Points on a hilly landscape, in no order, each with its height.
A ball rolls from a point to whichever of its 2 nearest points has the largest drop for the distance, and stops where none of them is lower. Distance is the straight distance between rows; heights are no part of it.
Kizaz: [  3   1  -7   6 -18  -3   5 -28 -11  11   3  -5  17  -1  17   4  11   6
   9  16 -19  21  11 -14   4  12 -29  24  10   1   0   0  -5]  height 63
milon: [ -6   3  -4   2   8  -8  17   3  11   0   2   7  -7  -1 -10  -7  -7  -7
   4  -1  10 -15 -13  17  11  -6  11  -6  14   0  -4   3   1]  height 564
bag: [  0  -8 -13  -7   3  17  -3  -5   1  -3   3   4   8  24  -2  -5   3   8
   3  -5   5 -24   8   5   3 -12  16   1 -14   0   0 -11  11]  height 474
tifi: [ -7  -5 -10  -5   6   7  -3 -11   3   1   3   4   9  10   8 -11   2   6
   0   2   1  -5  15   8  -3  -6   2   9  -7  -2   0   1   7]  height 162
zuz: [  0   3  -7  -3  16   2   0   1   2   3  -3  -2  -6   6   3 -12  -1  -4
  10  -1   2 -12  -5   6   6  -3  11   1   1  -9   2   1   7]  height 330
Likan: [ 14   9   3   2   8  19 -16  13 -10 -14  -4 -12   8  -6  11  12  -3   5
  -2 -11  -9   8   6 -11 -11  11  -4   3   2  -9   8   8  -4]  height 228
bora: [ -4   0 -16   5  16   4  17  -9   3   1  -3   6  -2  13  -8 -15   0  -3
   9  -1   7 -20   3  11  12 -10  10  -1   7  -5   5  -5  11]  height 263
nilem: [ 23  19  11  13   8 -12  31   4  15  16  -6  -5  -7 -14 -14 -13   0 -14
  13   9 -15   6   0  -3  -6   9  -2   6  17 -22   9  -5   2]  height 222
Muva: [-15  -8  -6   3 -11 -10  10 -22   0  12   5   1   2   5   7 -12   1   1
  -3  16  -7  10   5   2   6 -11 -14   1   6   9  -8   6   3]  height 117
baga: [ 10  10  14  -1  12  -6  15  20  -2   4  -3   4 -27 -20 -17   2  -6 -17
   4  -4   3  -6 -31  14   6  -1   5  -9   9  16  11  -3   4]  height 553
Takot: [-12  -1  -7   4  -8  -6  11 -30   0  13   3   1   3   5   6 -17   6   3
   3  18 -13  11  14   2   7  -8 -16   8   7   3  -4   3   7]  height 104
kesok: [ 16  11  15   8   9 -14  12  21   3   0   0  -6 -11 -20 -14  -2  -8 -20
   7  -7  -5   3 -27   3 -14   1  -8 -10   5   4   7   9  -2]  height 215
Banab: [-14 -10  -6   9 -23  -1  15 -14   8   2   6   8   0  24 -15 -10  -8  -2
 -16  11  11  -6   5  11  14 -13  -2 -10  -1  15  -6  -6  10]  height 177
dade: [ -7  -5  -8  -3  -1   6  -9 -22  -4   3   5   5  12   1  14  -5   7   8
  -1  10  -5  12  22   0  -1   5  -8  14  -1   4  -1   3   3]  height 197
rara: [ -5   3   0  -4   2  -6  -1 -15  -2   6  -5   2   8  -1   5  -3  10   7
  -3   9 -10  17  15  -5  -3   6 -16  11   2  -5   0   7  -2]  height 49
bafur: [ 14   2  -3  -5   9  28 -27  15 -12  -6  -2  -8  -2  -6  19  12  -3   6
  -1 -10  -2  -2  -1  -9  -2   7   7   0  -3  -7  11  -4   1]  height 296
dogez: [ -4  -5   0  -1   1   0  11   5   5  -4   6   4 -10   6 -18  -3  -8  -4
   4  -4  15 -26 -19   9  16 -10  23 -12   3   6  -2  -5   0]  height 512
gav: [-18 -11   2  -3 -12 -14   6   1  11  -3   9   7  -1   7 -14  -1  -6   2
 -12   2  10  -5  -5  11   4 -15   7 -12  -8   7 -16   1  -4]  height 538
suf: [-12   0 -11   9  -7   1  13 -31   1   9   3   4   2  12   3 -22   3   2
   2  18  -8   7  19   8   6  -8 -10   6   5   5  -2  -1  11]  height 119
Kitaz: [-12 -15  -3  -2 -21  10 -18  -6   2  -2  15   8  14  16   1   6   3  10
  -5  -1   5  -7  13   1  -6  -5   6  -3 -26  16 -11  -8   1]  height 292
rupe: [ -3  -6   2  -7   4   4  -7   8  -1  -4   5  -5 -15  10  -7   0  -4   2
   7  -6   8 -25 -16   2   9  -9  27 -11 -12   3  -1  -9   1]  height 434
masid: [-10  -7 -11   3 -15   7   5 -23   0   3   5   3   6  22   3 -16  -2   3
  -7  13   1  -1  19   7   4 -12  -4  -1  -4  13  -4  -3  13]  height 172
sesil: [ 13  13  -7   3  16  20 -10  -3  -1   5  -9  -2   9  -3  12  -5   6   5
  12  -1 -16   3  17 -10   1  15  -4  18   4 -22  11  -4   3]  height 323
tovir: [ -5  -9   1  -9 -18  -1 -15   9 -11  -9   4   0  15  -3  17  29   8  13
 -16  -4   8  17   7 -16  -5   6  -7  -6  -6  10 -11   0 -15]  height 364
guri: [  3   9   9  -1   4 -11  -2   7   2  -2  -7  -9   3  -3  -3   2  -2   0
  -3  -4  -5  12   2  -7 -16   7 -13  -2   2  -8   1  14  -6]  height 87
laso: [  9   8   4   2   0   5  -5   3 -12 -15  -8  -8  12  -9   4  16   7   8
  -2  -1  -7  22  20 -16 -11  12 -14   5   5  -6   0  11 -12]  height 175
pobek: [ 12  14   3   5   4   3   3  -7   2   5 -10  -5  12  -4  -2  -2   8   7
   7   5 -19  15  21 -12  -7  17 -13  20   5 -24   7   0  -2]  height 274
zimik: [ -7  -9   2 -10  -2   1 -14  10   7  -5   7  -3   1   9   2   6  -3   9
  -1  -9   4 -16  -9   3  -4  -5  16  -5 -16  -4  -8  -2  -5]  height 350
ziz: [ -3  -2  -7  -4  -5   5 -12 -17 -10   1   3   2  16  -4  17   4  10   9
  -4   8  -5  18  20 -12   2  11 -15  15   3   4   0   3  -4]  height 210
buz: [ -6  -4 -17   7   6   5  19 -15   6  -3  -2  10   3  22  -8 -16  -1  -2
   0   1   6 -17  10  15  10 -13   5  -1   3   0   5  -8  16]  height 214
gusat: [  5   3  -4   1  -9   0  -1 -14 -15  -1  -5  -4  15  -7   9  12  13   8
   0   6 -12  26  17 -20   0  13 -25  15   6  -1  -1   3  -9]  height 126
mati: [ 11  14   9   3   9 -13  11  17   4   4  -5  -2 -13 -13  -9  -5  -8 -17
   7  -4  -3  -1 -23   6  -3   1  -4  -6   9   1   5   5   2]  height 166
volov: [-11 -12  -5  -2 -20   7  -6  -9   4  -1  11   6  10  23  -2  -2  -3   7
  -8   5   4  -9  13   7  -2 -12   5  -4 -22  15 -10  -8   6]  height 258
Neze: [ 11  12   6   6  18   0   2   8  -4  10 -12  -1 -21 -10  -2 -10   0 -16
  15   0  -2   0 -10  -1   5   6   6   0   1  -6  18  -8  16]  height 482
nama: [ 14   3  15   7   8  -6  -1  18  -5  -5  -3 -11 -14 -16  -8   1  -5 -16
   2 -13  -2   4 -28  -6 -17   1  -4  -9  -7   1  14   5   0]  height 279
fev: [  6   4 -12  -1  22  20  -6  -9  -4   9 -11   0  -4   5  10 -12   7   1
  20   2  -6  -8   9  -1   4   5   8  11   1 -14  10  -3  10]  height 372
gofa: [  8  14   6   5   2  -8   8  -5   5   7 -10  -7   4  -7  -9  -5   8   3
   7   5 -17  17  15 -10 -11  14 -13  14   4 -23   6   3  -2]  height 252
sop: [-10  -3 -13   6  -4   4  12 -26   4   1   0   7   4  18  -2 -22   1   0
  -3  11  -1  -3  21  13   5 -11  -5   3   2   7   0  -3  16]  height 143
Tel: [-15  -3  -6  10   1  -9  23 -12  12   0   1  15  -2   4 -15 -13  -5  -6
  -5   6  10  -4   1  20  10  -8   0  -3  11   4  -6   3   5]  height 592
ladi: [  2  -6   5  -9   8  16 -21   5 -10   0  -5  -8 -20   1   5  -1  -3   3
   7  -5   8 -16  -8   1   2   0  25  -3 -14   1  12  -8   8]  height 397
popi: [ -7  -4 -10  -2   6   4  -2 -21   4   2   1   5  10   8   8 -12   6   6
   0   7  -3   3  20   6  -3  -3  -3  12  -4  -2   0   2   6]  height 182
Sas: [ 14  16   9   9  -5 -22  34  -9  13  17  -5  -4  -1 -14 -21 -11   6  -6
   4  15 -13  19  12  -5  -6   8 -12   9  16 -22   1  -2  -4]  height 198
Nezap: [-19  -7  -9  15 -13  -9  26 -26   6  10   2   9  -3   6 -10 -18  -3  -7
  -5  16   3   4   2  10  13 -12 -12  -6  17  13  -8   3   5]  height 159
tazuv: [ 12   6   5   0  14  14 -12  12  -9   0 -10 -11 -10  -6   6   0  -4  -4
   4  -7  -7   2 -11  -9  -5   8  -1   0  -4  -7  15   3   6]  height 464
tanu: [ 18   4  19  11  10 -11   8  20  -3  -2   1  -6 -14 -24 -15  -1  -6 -20
   6 -12  -5   6 -28  -4 -18   0  -7 -10  -2   5  11   8  -3]  height 249
faz: [-3  5  3 -7  6 -7 -5  2  2  1 -5 -3  5  0  4 -1  1  5 -5 -1 -4  8  6 -2
 -9  5 -8  5 -1 -8 -2  9 -2]  height 56
nupez: [  9   8   5   4  21   4  -2   3  -7   9 -15  -1 -26  -9  -2 -10   3 -16
  18   2  -2   0   0   1   5   9  11   2  -2  -8  25 -10  20]  height 496
Boko: [ -7   1   2  -9   3 -15  -1   5  10   0   1  -1  -1   3  -2  -2  -5   2
  -6  -2   4  -2  -5   9  -4  -5   3  -2  -1  -3  -6   8  -3]  height 248
vezug: [ -6 -11  -9  -6  -8  15 -25  -2  -2  -8  12   7  19   0  18  13   4  12
  -8  -5   8   2  17  -4  -6   4   8   3 -12   1  -6  -4  -6]  height 396
lifip: [-11 -10  -4  -4  -3  -2   2  -5   9  -4   8   5   3  15  -6  -5  -3   6
  -6  -1   7 -13   2  10   0 -14   9  -3 -11   2  -8  -2   4]  height 563
med: [ -2  -8  -9  -7 -12   5 -24  -2 -12 -13  11   5  19  -6  26  21   7   9
 -13   0   9  18  22 -15   3   8  -3   0  -4   5  -7  -6 -10]  height 367
dof: [-12  -8  11  -4 -12 -15   0  12  17 -10  13   7  -4   6 -20   5  -9   1
  -6  -8   8 -19 -18  10   9 -11  18 -16  -9   7 -18  -4 -14]  height 505
Puder: [  8   5  -7  -4   7  18 -21   6  -4  -8  -1  -2  15  -4  18   9   1   9
  -3  -6  -1   5  16  -7  -5  10  -2   8   2 -11   3   4  -4]  height 253
soz: [ 13  12  13   2  14  -4  11  17  -4   6  -6   3 -27 -20 -14  -1  -3 -19
   8  -5   1  -1 -24   9   2   2   4  -8   3  10  15  -6   9]  height 539
Rez: [-20 -14   5   2 -19 -18  19  -1  11   5   9  14  -3  -3 -21   1  -9  -4
 -17   7  15   1 -15  12  12 -14  -1 -14   8  17 -19   5 -10]  height 135
Zifa: [-14  -6   9  -7 -10 -21   1  11  14  -4  10   4  -5   1 -14   4  -8   1
 -10  -4  10 -10 -14  10   4 -11  11 -14  -5   3 -16   4  -9]  height 522
bef: [ 14   5   2  -1   8  22 -24  16 -10  -8  -5 -10   2  -6  16  11  -4   3
  -2 -11  -5   2  -3 -11  -8   7   1  -1  -3  -9   9   2   0]  height 265
Vesil: [ 13   8 -10  -3   5  15 -24   6  -8 -17   2   0  18  -9  20  13   2   8
  -5  -6  -1  11  24 -11  -1  12  -1   8   4 -11   4  -1  -6]  height 275
pason: [ 14  20   8  10   3 -21  31  -1  18  15  -6  -1  -2 -14 -18 -14   4 -10
   7  13 -14  11   7   1  -5   8  -8   6  19 -19   2  -2  -2]  height 161
feg: [ 18   6   8  10  17  21 -11  11 -13  -3 -11  -9 -10 -13   4   0   1  -4
   8  -8 -12  10  -4 -16  -8  10  -4   1  -5 -11  22  -3   8]  height 484
minul: [ -4  -8  -4  -4   0   7  -1   4   0  -7   3  -2  -8  20 -13  -1  -1   4
   4  -7   8 -31  -8   2  12 -13  26 -13 -14   3  -1 -14   4]  height 462
Madol: [  3  -9  -9  -8   3  27 -25   5  -3  -3   5  -2   7   3  13   6   2  12
   4  -7   6 -17   5  -3  -3   0  19   2 -14  -4  -2  -6  -1]  height 140
vitin: [-10 -10   6  -8 -11   6 -25  12   6  -8   9   0   6   6   3  14  -2  14
  -2 -12   1 -18  -9   0  -5   0  17  -7 -23   1 -12  -3 -10]  height 366
Mas: [  6  -1   2   8 -15 -14  19 -17 -10   7  -5 -10  14  -3   3  11  15   4
   7   8 -20  26   5 -22  -5   7 -33  18   9  -3  -2   6 -14]  height 86
damid: [-13   4  -1  12   5  -9  34  -6  17   7  -3  20  -3  -6 -18 -12  -2  -8
   1   6   7  -4  -5  20   9   1  -1   0  24   3  -6   7  -1]  height 603
zalof: [  1   1   6  -5   2  -7   0  13   3  -1   5  -4 -18  -4  -7  -1  -9  -7
   3  -6   8 -18 -25   8  10  -7  20  -8   0   4   0  -3   0]  height 433
vunu: [ -2   9   8  -2   0 -27   8   7   6   5  -5  -4  -3  -7 -12  -1  -1  -6
  -7   1  -2  12  -4  -2 -11   0 -14  -6   8  -2  -7  13  -8]  height 207
tozit: [ -2   0   5 -10   3 -10  -7  12   7  -1   1  -7  -5   1   0   1  -7   0
  -6  -6   4  -7 -14   4  -5  -3   6  -2  -4  -6  -3   7  -3]  height 278
ledun: [  1  10   7   1  13  -2  16  10  -6   4  -6   6 -28 -15 -13  -3  -6 -13
  12   0   8  -9 -19  16  14   2  18  -7  12  12  13  -4  10]  height 426
salef: [-10  -8  -9   6 -13   3  14 -12  10  -5   3  10   4  27 -11 -11  -6  -1
 -12   3   9 -14   9  15  11 -13   4  -4  -4  10  -2 -11  13]  height 220
Dotu: [ -2 -11 -10  -7  -1  19 -19  -2   4  -3   9   4  14  11   8   3   3  11
   0  -6   7 -14  12   1  -5  -3  14   2 -18   1  -4  -8   1]  height 68
favo: [  0  -4  -2  -7 -12   1 -17   4 -13 -13   4  -1  16  -5  19  25   8  11
 -14  -2   7  21  15 -17  -3   7 -10  -1   0   7  -8   1 -14]  height 351
gazoz: [  4  -1 -10   0 -13   2  -6 -19 -17  -2   3  -1  19  -4  20  11  12   7
   0   8  -6  23  17 -20   7  13 -25  17   9   6  -1   0  -9]  height 107
mami: [-17 -10  -9  10 -17  -5  16 -27   3  10   7   1   1  12   1 -17  -3  -3
  -4  19  -3   5   7   4  10 -15 -13  -5  10  12  -9   4   7]  height 134
rilag: [-18 -16  -2  10 -24  -6  19 -15   9   5   6  11  -1  14 -19  -8  -8  -6
 -14  11  13   0  -3  10  13 -15  -5 -14   6  17 -12   0   1]  height 141
riku: [ -4   3 -12   4  19   2  10  -8   5   4  -3   3  -3   9  -3 -15   1  -3
  12   1   1 -15   1   9   8  -6   8   1   4 -11   3  -1  11]  height 295
bug: [  7  17   4   8  14  -3  29  13   8  13  -7   8 -18 -13 -11  -7  -4 -16
  16   4  -5  -5 -18  13  10   7   6  -4  21   4   7  -4   7]  height 369
Kek: [-16  -9   9  -6 -17 -28  16   6   9   9   7  10  -5 -10 -19   4  -8  -4
 -19   5  12   6 -18  10   7 -13  -6 -14  12  15 -21  10 -14]  height 160
sefon: [  2   4   3   1  -9 -14  12 -13  -7   8  -6  -6   9  -4   1   5  12   4
   1   7 -14  24   7 -17  -4   7 -28  10   6  -2  -2   7  -9]  height 71
Dal: [  9  18   3  12  14  -4  30   6  11  16  -7   7 -14 -12  -8 -10   0 -15
  17   6  -6  -4 -10   9   9   8   5   0  23  -6   8  -7   6]  height 329
magop: [ 17   9  -6  -2   1  13 -26  13 -12 -25   2  -3  15  -9  20  21   1   6
  -7 -10   2  12  21 -14  -6   9  -2   0   3  -9   0   1  -8]  height 299
rutuf: [-10  -1  11  -9 -12 -33  18  12   8  10   3   5  -5 -13 -19   6  -6  -5
 -18   3   9  10 -20   6   1 -11 -12 -16  16  15 -19  13 -16]  height 176
Mina: [  6   9   1  -1  16  -1   2   8  -4   7  -7  -1 -23  -8  -3  -7  -3 -14
  15  -1   3  -7 -15   6   8   3  10  -4   3  -1  13  -4  13]  height 463
Geva: [ -6  -2  -5   0   7  -4  11   3   8  -2   4   5  -6   5 -10  -6  -6  -5
   2  -4  10 -19 -12  12  10 -11  15  -6   5  -1  -2  -1   1]  height 543
geru: [ 12  10  13   2  18  -4   3  15  -8   4  -9   2 -28 -18 -12  -2   0 -17
   6  -5   3   2 -18   4   2   4   7  -4  -4   5  20  -7  14]  height 527
renu: [ -7  -7   4  -8  -3  -7  -8   9   9  -5   8  -3  -4   7  -3   1  -8   4
  -3  -7   5 -16 -12   8  -2  -8  15  -6 -11  -4  -9   1  -4]  height 321
Pazog: [-14 -13  -5   2 -26   3  -1 -14   3   2  12   6   7  26  -4  -4  -5   6
 -10   9   5  -4  10   5   4 -15   1  -8 -15  19 -12  -9  10]  height 230
tuka: [ -6  -4 -16   4   5   7  12 -18   5  -1  -2   7   6  21  -3 -17   1   1
   0   3   2 -14  16  15   6 -13   1   4  -2   1   3  -6  16]  height 181
Gud: [  5  12  12  -1   0 -24   5  15   7  -1  -4  -8  -5  -8 -12  -1  -7  -9
  -5  -4   0   8 -11   1 -17   1 -12 -10   6  -2  -2  15  -7]  height 187
Givo: [  7   6  16   5  -2 -21   2  15  -1  -8  -5 -13  -3 -12 -12   4  -8 -10
  -2  -7   0  11 -12  -6 -24   4 -11 -10   4  -1   0  20 -13]  height 156
gak: [ -7   3  -3   1  11 -10   7 -10  10   5  -5   5   0   2   0 -12   2  -1
   2   5  -6   3   8   9   1  -1  -5   6   3 -10  -2   4   5]  height 271
nelid: [  4  15  -5  13  17  -2  30  -1   8  16  -6   8 -12  -6  -7 -15   2 -13
  20   8  -4  -8  -3  11  14   8  11   0  22 -10   9  -8   8]  height 368
zufe: [ 14   9   5   5   4  11 -12  12 -10 -18  -4 -11  12  -9   8  14  -2   7
  -2  -7  -9  14  12 -13 -15  11  -9   2   5  -9   3  11  -8]  height 201
zoto: [ -5   0   0  -4  -4 -11   3 -15  -5   9  -4  -1   8  -2   7   1  10   6
  -3   9 -12  20   9 -10  -1   5 -23  10   3   1  -1   7  -4]  height 59
nagu: [ 11  13  -2   3   9  12  -7  -3   1   2  -8  -4  11  -5   7  -2   6   6
   8  -2 -16   9  19  -9  -3  17  -9  19   4 -22   9   0   2]  height 300
pufi: [  5   0 -13  -6  14  21 -20  -1  -3  -2   1   2  13  -2  17   1   3   9
   3  -4  -1  -4  15  -3  -2   7   3  12  -3 -10   4   1  -1]  height 223
soku: [-11 -10   0  -6 -10  11 -24   6   4  -8  13   4  12  10   3  12   1  14
  -2 -10   5 -15   2   0  -7  -2  14  -3 -25   4 -12  -6  -7]  height 339
Tar: [ -6   1  -1  -8   6  -5  -4  -8   2   3  -3   2   8   1   8  -3   5   7
  -3   5  -6   9  13   0  -6   4 -10   8   0  -4  -1   8  -1]  height 34
loni: [  4  -5 -12  -8  12  25 -22   2  -4  -1   2  -1   6   3  16   2   2   9
   4  -6   4 -14   6  -3  -1   3  14   6  -8  -7   3  -2   0]  height 183
pese: [ -4  -9  -9  -4  -3   9   0   0   5  -5   5   4   4  25  -8  -2  -1   8
   0  -6   5 -26   1   6   6 -14  18  -5 -17   3  -3 -13   6]  height 497
dabil: [-12 -14   1  -5 -18   8 -22   0   4  -6  15   8  14  14   0   8   3  14
  -6  -6   4 -12   7   2  -5  -4  10  -5 -28   9 -15  -6  -3]  height 315
telet: [ 10   9  -8   0  20  20 -10  -4  -3   7 -11  -2   2   0  12 -10   5   1
  16   0 -11  -2  13  -5   3  11   1  14   1 -18  11  -3   7]  height 348
tase: [-11 -10  -8   2 -27   7   3 -16   1   7   9   2   7  25   0  -8  -4   4
  -9  15   3  -2  11   5   6 -14  -3  -8  -7  19 -12  -5   9]  height 205
pemu: [  9   2   1   9  -9  -1   6  -8 -18 -11  -6  -8  16  -9   4  19  17   7
   5   5 -10  29  16 -25  -4   9 -26  13   9  -2  -4   7 -17]  height 144
vame: [  3   7   4  -1  15  -2   6   9  -6   4  -5   1 -27 -11  -8  -5  -5 -13
  11   0   8  -9 -17  11  11   0  17  -6   5   5  14  -4  11]  height 446
kiv: [  9  -4   5  -7   6  25 -31  17 -11  -6  -3 -10 -11  -6  14  12  -4   5
  -3 -12   1  -6 -10  -7  -2   4  13  -3 -13  -1  11  -6   1]  height 337
nesen: [ 16   2  14  12  18  19 -11  12 -17  -4 -16  -5 -18 -18  -3  -1   3  -9
   7  -8  -9  13  -3 -16 -10   7   0   0 -11 -10  26  -6  13]  height 495
zunol: [ -9  -1  -5   3 -10  -6   8 -30  -2  16   2  -2   6   1  10 -11   7   5
   6  17 -17  15  13  -4   6   1 -20  13   6   1  -3   3   3]  height 93
Lav: [ 15   0  16   0   3  -8  -6  20  -3  -6   1 -13 -14 -13  -6   6  -9 -12
  -4 -15   2  -2 -30  -5 -12  -1  -1 -11  -8   4  10   4  -3]  height 308
Sivu: [-12  -9   7 -10 -15   1 -25  13   0  -7   8   2  11   1  10  21   1  15
 -10 -10   6  -1   0  -3 -10   5   8  -4 -16   3 -14   1 -11]  height 408
tufov: [ 11  16   9   8  -1 -17  19  -6   9  11  -9  -6   1  -7 -13  -8   5  -3
   7   9 -14  18  12  -9 -10  11 -13  11   9 -24   4   1  -2]  height 231
rov: [ 19  20   6  13  12  -8  30   7  12  17  -6   1 -12 -14 -10 -13   0 -17
  15   8 -13   3  -6   4   2  11   1   3  20 -13  11  -9   4]  height 280
Menov: [-17  -1  -4  14   0  -9  31 -15  14   6  -2  21  -3  -1 -18 -15  -1  -8
  -3   9  10  -1   2  18  11  -3  -5  -2  19   6  -5   3   3]  height 604
minuz: [ 14   6  -2  -2  -6   9 -24  16 -14 -28   3  -6  14  -7  17  28   1   7
 -11  -9   5  15  20 -14  -9   8  -1  -5   2  -5  -3   0 -13]  height 318
maral: [  0  -9 -12  -7  -2  21 -29   3  -1 -10  12   6  18  -1  20  10   2  11
  -5  -8   7  -6  16  -4  -4   6  11   3 -11  -4  -2  -6  -5]  height 412
kapa: [  8   4   5  -5  10   6 -13  15  -3  -1  -6 -12  -6  -4   8   4  -8  -1
  -1 -10  -3  -3 -14  -5  -8   5   0  -2  -4  -7   8   4   1]  height 441
ditiv: [  7  -4  -2  11 -20  -8  15 -16 -13  -3  -4 -11  21  -1  11  16  13   2
   6   7 -17  23   4 -21  -3   9 -36  21  11   3  -5   7 -16]  height 103
bubuv: [  3  -5 -11  -7  16  22 -14  -4  -9   3  -6  -4  -8   9   5  -7   3   5
  12  -1   5 -19   3   0   3  -4  19   2  -8  -6   8  -3  10]  height 420
dusat: [ -7  -8 -10   1  -9   7   6 -11   7  -6   3   8   7  30  -5  -8  -4   4
 -11   2   6 -15  12  13   7 -14   5  -3 -10   9  -2 -13  15]  height 254
nufu: [ -9  -8   7 -12 -17  -4 -16  12  -6  -5   4  -1  10  -2  10  24   3  14
 -17  -6   6  11   0  -9 -11   4   0  -7 -10   5 -12   5 -15]  height 384
karu: [  5   1  15  -7   2 -10  -1  18   1  -2   4  -3 -23 -11  -9   3  -9 -12
  -1  -7   9 -13 -33   8   8  -5  16 -12   0  13   1  -5   0]  height 411
boto: [ -8   3   7  -9  -2 -24   3   7   7   2  -2  -1  -3  -3  -6   1  -3  -1
 -12   1   4   8  -6   4  -4  -4  -7  -6   2   2  -9  11  -6]  height 224
nati: [  7   5   5   6  -4   0   3  -3 -16 -13  -7 -10  13 -11  -2  17  15   8
   4   3 -10  28  18 -22 -10  10 -20   7   8  -6  -1  11 -16]  height 158
bupor: [ -3  -6   0 -11   1   9 -17   8   4  -2   4  -3   4   5   9   5  -3  12
  -3  -9   3 -11  -4   0  -8   1  12   2 -11  -5  -3   1  -4]  height 381
pafer: [-17 -15   1  -1 -14  -8   5  -8   8  -1  10   7   2  14  -9  -3  -5   4
 -12   5   7  -4   2  10   3 -17   5  -9 -11  10 -13  -1   2]  height 548
bisiv: [  0   0   2  -6  10   0  -4   6  -3  -1   0  -6 -20   1  -4  -4  -6  -6
   8  -4   9 -19 -17   6   9  -6  22  -6  -3   0   5  -4   6]  height 398
potu: [  1 -12   1  -4 -19  -6  -3   1 -14  -9   4  -5  19   0  24  26   8   6
 -13  -2   1  19  -1 -23  -4   3 -21   1   4  16 -12   4 -19]  height 157
tezir: [  3  -8 -14  -6  11  20  -7  -5  -5   1  -1   1   1  18   3  -7   5   6
   9  -4   6 -23   7   4   3  -9  17   2 -11  -4   4  -8  10]  height 448
gugal: [  0   0  -2  -5  12   3  -6   6   0   4  -3  -5 -12   3   2  -6  -5  -3
   8  -4   4 -14 -13   2   2  -4  13  -3  -3  -6   4   0   7]  height 363
piz: [ -6  -6   8  -8 -10   9 -29  19   2 -10   8  -3   6   1  10  21  -2  14
  -7 -16   2 -11  -8  -4  -7   6  13  -6 -17  -1  -9  -3 -11]  height 391
gol: [  8   3  18  -7  -1 -14   3  24   5  -2   5  -3 -18 -16 -13   5 -11 -12
  -5 -10   4 -12 -38  10   3  -5  11 -13   0  14  -1   0  -6]  height 382
Pizi: [ 13   2  14   4  20  11 -11  13 -13  -2 -14  -6 -24 -16  -7   0   2 -10
   2  -8  -2   8  -9  -9  -8   6   2  -1 -14  -5  26  -5  14]  height 504
Fol: [ -6  -6   5  -2  -4  -8   4  11  11  -6   9   2  -8   5 -15   1  -9  -2
  -1  -7   8 -23 -21   9  11 -10  22 -14  -4   3 -11  -5  -7]  height 477
gube: [ -6 -10  -8  -7   3  10 -11  -6   4  -2   5   4  10   9   9  -4   2  10
  -4  -1   5  -7  12   5  -6  -4   8   6 -11  -1  -5   1   3]  height 128
dat: [-19 -15   0   5 -19 -15  22 -10  11   7   8  14  -3   2 -17  -6  -7  -6
 -14  11  14   2  -8   9  12 -16  -5 -11   9  17 -15   4  -6]  height 110
Kisos: [  6   3   0  -5  -9   5 -21  11 -14 -22   3  -3  15  -6  18  29   6  10
 -15  -6   7  19  18 -15  -8   7  -4  -3  -1   1  -8   1 -14]  height 335
zuzo: [  5  14   2   2  12 -12   8   9   9   6  -4  -2  -9  -6  -4  -8  -6 -11
   8  -1  -2  -4 -13   6   1   1  -3  -2  10  -6   2   3   3]  height 213
dudev: [  4  -5   6 -10   7  19 -26  13 -11  -1  -5 -10 -17  -4  10   7  -3   4
   1  -8   4 -10 -12  -4  -2   5  16  -2 -14  -2  11  -6   5]  height 365
zigun: [  5  -6   0   4 -18 -10   8 -12 -14  -3  -1  -9  20   1  19  17   9   3
  -3   4 -11  21   3 -21  -3   6 -32  16  11  11  -6   7 -17]  height 121
lafi: [ -8   8  -2   7  10 -11  24   4  16   6  -3  14  -5  -7 -13  -9  -4 -10
   3   3   6  -7 -11  20   9  -1   2  -4  20  -1  -6   5  -1]  height 585
faf: [  2 -11  -1  -3 -19  -8   0  -5 -14  -3   3  -5  21   3  26  20   8   4
  -9   3  -4  18   1 -20  -3   5 -25   8   8  16 -10   6 -18]  height 139
Nus: [ 11   3  16  -5  -1 -14  -3  23   5  -4   2  -9 -14 -11  -9   5 -12 -12
  -6 -12   3  -7 -34   3  -7  -3   3 -11  -3   8   2   3  -6]  height 344
bim: [  3   1  -9  -5  19  23 -15  -4  -9   6 -11  -4  -9   4  10 -10   4   3
  17   1   1 -13   5  -2   4   2  15   6  -4  -9  13  -3  12]  height 399
ler: [ 13   6  12   0  16   2  -6  13  -9   2 -11  -3 -26 -15  -7  -1  -1 -13
   5  -7   2   1 -18  -2  -4   4   3  -4  -8   1  20  -5  11]  height 516
Rofa: [ -8 -13  -9  -4 -16  10 -27  -5  -8  -8  15   8  20  -3  23  15   5  12
 -11   0  11  11  21 -11  -1   5   1   2 -11   8  -7  -6  -8]  height 378
Tose: [-10  -7  -6   0   1  -6  10   0  11  -5   5   7   0  11 -12  -6  -7  -2
  -3  -2  11 -18  -5  13   7 -14  14  -7   0   1  -7  -2   2]  height 565
Mut: [  3  -1   1 -10   7  10 -18  12   1  -1  -2  -8   0   2   9   4  -4   5
  -2  -8   2  -8 -11  -1  -5   2   9   0  -9  -7   2   2  -3]  height 409
tuf: [ -2  11  -2   2  13 -12   8   2  12   6  -6   2  -3  -2  -2 -11  -1  -7
   5   2  -5  -1  -3   7   1   1  -1   2   8 -12  -1   4   3]  height 247
Tegul: [  5   6  15   5  -2 -12  -1  11  -5 -10  -7 -14   2  -7  -6   7  -2  -2
  -3  -5  -4  16  -1 -14 -24   8 -14  -7   4  -5   2  20 -14]  height 120
Zofa: [  6  -1  -9   5 -19  -1   1 -24 -14   4   3  -5  22  -4  21  10  12   5
   6  10 -13  23  11 -19   7  14 -29  24  12   3  -2   0  -9]  height 84
bezi: [ -5 -11 -10  -3  -7  11  -2 -12   5  -3   6   6  10  25  -1  -8   0   6
  -5   4   6 -11  15  10  -2 -11   6   2 -15   7  -2  -9  12]  height 289
Pakas: [-13  -7  -7   3   1  -9  15  -7  12  -2   5   9  -1   9 -12 -10  -5  -3
  -7   4  12  -9   1  17   7 -13   6  -5   4   3  -5   1   4]  height 580
pas: [  3  13   5   8  12   1  29  10   0  12  -8   9 -23 -15 -13  -3  -5 -13
  15   3   2  -7 -19  16  13   7  11  -5  20   9   9  -2   8]  height 394
Gub: [ -2   3  -6   4 -15  -5   7 -29  -6  17   2  -2  10   0  15  -4  11   6
   8  15 -19  18  10  -9   5   8 -26  21   9   0  -1   1  -1]  height 79

For each start below, name the point where the ball stops.
karu -> mati
Mina -> Dal
favo -> Dotu
bim -> pason
baga -> Dal
kiv -> Kizaz
Menov -> Geva
vunu -> Tar
laso -> Kizaz
pobek -> pason
Puder -> Dotu
potu -> Tar
suf -> Kizaz
mami -> Kizaz

Call two points neighbours if one is among the 2 nearest of the other. Go from one point of each pair to the other, from neighbour to neighbour, staying as low as possible. Name the highest point that can't be avoided.
Geva and Kizaz -> Menov
Dal and dat -> bubuv
dat and Kizaz -> bezi
Tar and mati -> gak
Kizaz and Dotu -> ziz
